A landscape with many valleys, sampled at points; each row gives a point and its height.
A ball rolls from a point to the lowest of its 3 nearest points, and stops where none of them is lower. Distance is the straight distance between rows; heights are no part of it.
Vok: [-22  18  -8   5 -15 -26 -20  28 -16  24 -25]  height 105
Vur: [-15   2  19 -13  27 -11  -5 -73  20 -16  22]  height 515
Zoled: [  8  -4  20 -26  28 -15  31 -38   3  14 -22]  height 109
Dat: [ 15  32   0  42 -39   0 -38  94   1   1 -27]  height 455
Fero: [-13  -3  17  -3   1   1 -54  10  19 -16  36]  height 117
bapen: [-25   7  12   5 -10 -19 -44  15  -1  16   3]  height 99
sava: [  5 -16   6  -1  -8  26   6   8  -1 -15  27]  height 500
sugo: [ 27 -19  32 -10  38  -1  25 -54  32  -2  10]  height 201
sanim: [-10  -9   2  -5  -4  33   1 -14   0 -33  36]  height 537
pidu: [ 53 -12 -39   2 -11   3  30  29   1  27 -31]  height 214
zem: [ 32 -11   9   3  46  19  55 -83  -9 -35  41]  height 346
kunos: [ 16   3 -11 -37  23 -22  46 -17  -9  14 -40]  height 132
kefos: [-13   5   4 -25   8  -3  25 -37 -18  -3   3]  height 202
naz: [ -1  24 -25  -1  -4 -27  -9  46  -5  32 -53]  height 615
totim: [ 35 -17   5 -26  29 -12  50 -26  20  28 -52]  height 281
siv: [-12  19  -6  35 -34  19 -23  81 -22 -10  -4]  height 438
kag: [ 50 -29  11  -8  29  -3  60 -37  26  20 -30]  height 243
gisop: [ 38 -23  30  -4  33   7  38 -47  32   5   6]  height 235
fupo: [-64  14  -7  23 -28   7 -57   5 -11 -15  28]  height 118
korum: [ -3  29 -43  21 -35  -6  -2  63 -33   5 -44]  height 576
rulu: [-47  14   5  34 -23  33 -53  64 -12 -32  24]  height 606
med: [ 31 -12 -21  -9 -16   6  36  15 -20   5  -6]  height 81
Torem: [-63   9 -11  16 -28   1 -78  -7   5 -29  43]  height 115
dabu: [-72   8 -13  35 -27  28 -64  25  -5 -39  34]  height 124
Besi: [-15  24 -21   4 -14 -29 -15  38 -17  24 -39]  height 751
pim: [ 25 -14 -18  -8 -15   8  34   9 -24   2  -1]  height 97
Nuzu: [-55  18  -4  15 -26  -7 -47   9 -11   4  15]  height 125
gire: [ -5  -1   2 -23   6  -5  35 -27 -22   1  -4]  height 229
tuk: [-51  18  -5  12 -25 -10 -41  15 -17   9   7]  height 141
zinu: [-13 -13   6  -7   6  34 -19  -8  14 -49  47]  height 445
nek: [  0  -2  23 -26  26 -16  23 -41   7  10 -12]  height 121
Bonam: [-37  18   0   8 -21 -17 -34  17 -13  15  -1]  height 305
fav: [ -6   0   0 -12  -8  17  26 -25 -17 -17  18]  height 96
zaku: [  2  -9  19   1  -4   3 -32  19  11   5  22]  height 242
depad: [ 12 -12   8   4  -1 -13 -15  32  11  20 -11]  height 53
papil: [-17  17   8  40 -25  26 -48  83 -10 -20   7]  height 567
fole: [ 11  -6   3 -37  20 -22  41 -25  -6  13 -32]  height 123
Vipe: [ 46 -12   8  -3  37  12  71 -73 -12 -15  24]  height 268
kifim: [ 68 -29 -12 -10  22  -3  77 -38  26  28 -35]  height 325
midad: [-23   6  19  -2  -4  -1 -67  -5  25 -26  47]  height 95
koz: [-28   6   4 -18   9   6   8 -54 -10 -22  18]  height 547
Vot: [ 39 -22 -17   2 -10   5  23  26   0  16 -13]  height 129
ket: [-42  10   3   6 -17 -11 -65  -7   7  -7  37]  height 111
Ruzif: [-58  18 -11  26 -32  17 -37  31 -26 -18  17]  height 131
zipi: [ 66 -21   4  -3  27   3  79 -59  -2   3   3]  height 363
boge: [ 27 -24  20 -15  36  -3  42 -41  29  16 -22]  height 262
mabo: [ -2  23 -21  36 -39  11 -13  82 -25  -6 -20]  height 37
Big: [-20   8  10   1  -8 -23 -38  22   0  21  -6]  height 435
Sipam: [  2  -6  31 -17  36  -5  10 -62  26   4   8]  height 292
kog: [-22  24 -26  23 -35  -1 -11  53 -33   2 -22]  height 734
didu: [-29   5  -2  -7   2  16   6 -54  -6 -33  28]  height 747
Pup: [-24   8  16  -1  -5 -17 -48   9   9  11  21]  height 204
fen: [ 45 -22  22   7  34  17  53 -57  17 -11  24]  height 122
Lepul: [ -9  -4  14  -7   1  14 -50  -2  24 -38  51]  height 168
tefa: [  9  -6  36  -9  40  -1   3 -67  32 -14  22]  height 378
zapig: [-69  13 -14  28 -28  24 -57  16  -8 -31  25]  height 120
mis: [ 18  -4 -12   2   1 -19  -9  40  13  33 -38]  height 526
dozof: [ 23 -12  -7   2  -5 -14  -7  39  13  27 -27]  height 476
buv: [ 22 -21   2   1  -8  11   8  21   3   4  10]  height 324
dorak: [ 20  -5 -13   1   1 -19  -6  42  15  39 -46]  height 536
fev: [ 40  12 -43 -44   8 -10  53   0 -22  16 -41]  height 245
fadem: [-38  20 -15  20 -30  -4 -23  39 -33   0  -9]  height 876
Kunu: [ 41  -7 -29 -12 -16  -1  41  14 -16  10 -13]  height 54
likur: [-14  33 -37   9 -21 -21  -4  48 -27  17 -43]  height 705
midag: [ -3  -6  24  -3  -2   5 -44  15  15  -5  31]  height 146
nozol: [ 49 -31  22   1  26   4  57 -53  23   8  -2]  height 203
zado: [ 33 -23  30   1  46  16  29 -62  28 -19  32]  height 104
fut: [ 31  -4 -13 -40  33 -18  55 -10  11  30 -58]  height 225

Where does a ball stop that starts at each point below?
likur | mabo
totim | Zoled
zapig | midad
dorak | depad
midag | midad
rulu | midad
Nuzu | midad
fadem | bapen

Call two points neighbours if one is among the 3 nearest of the other. Go from one point of each pair to the other, from neighbour to neighbour, staying as low as possible. Name the highest point that can't be avoided.
mabo, fav | rulu
Zoled, Kunu | fev
fav, Zoled | gire
bapen, Vok | Bonam
fav, zado | boge
bapen, midad | tuk
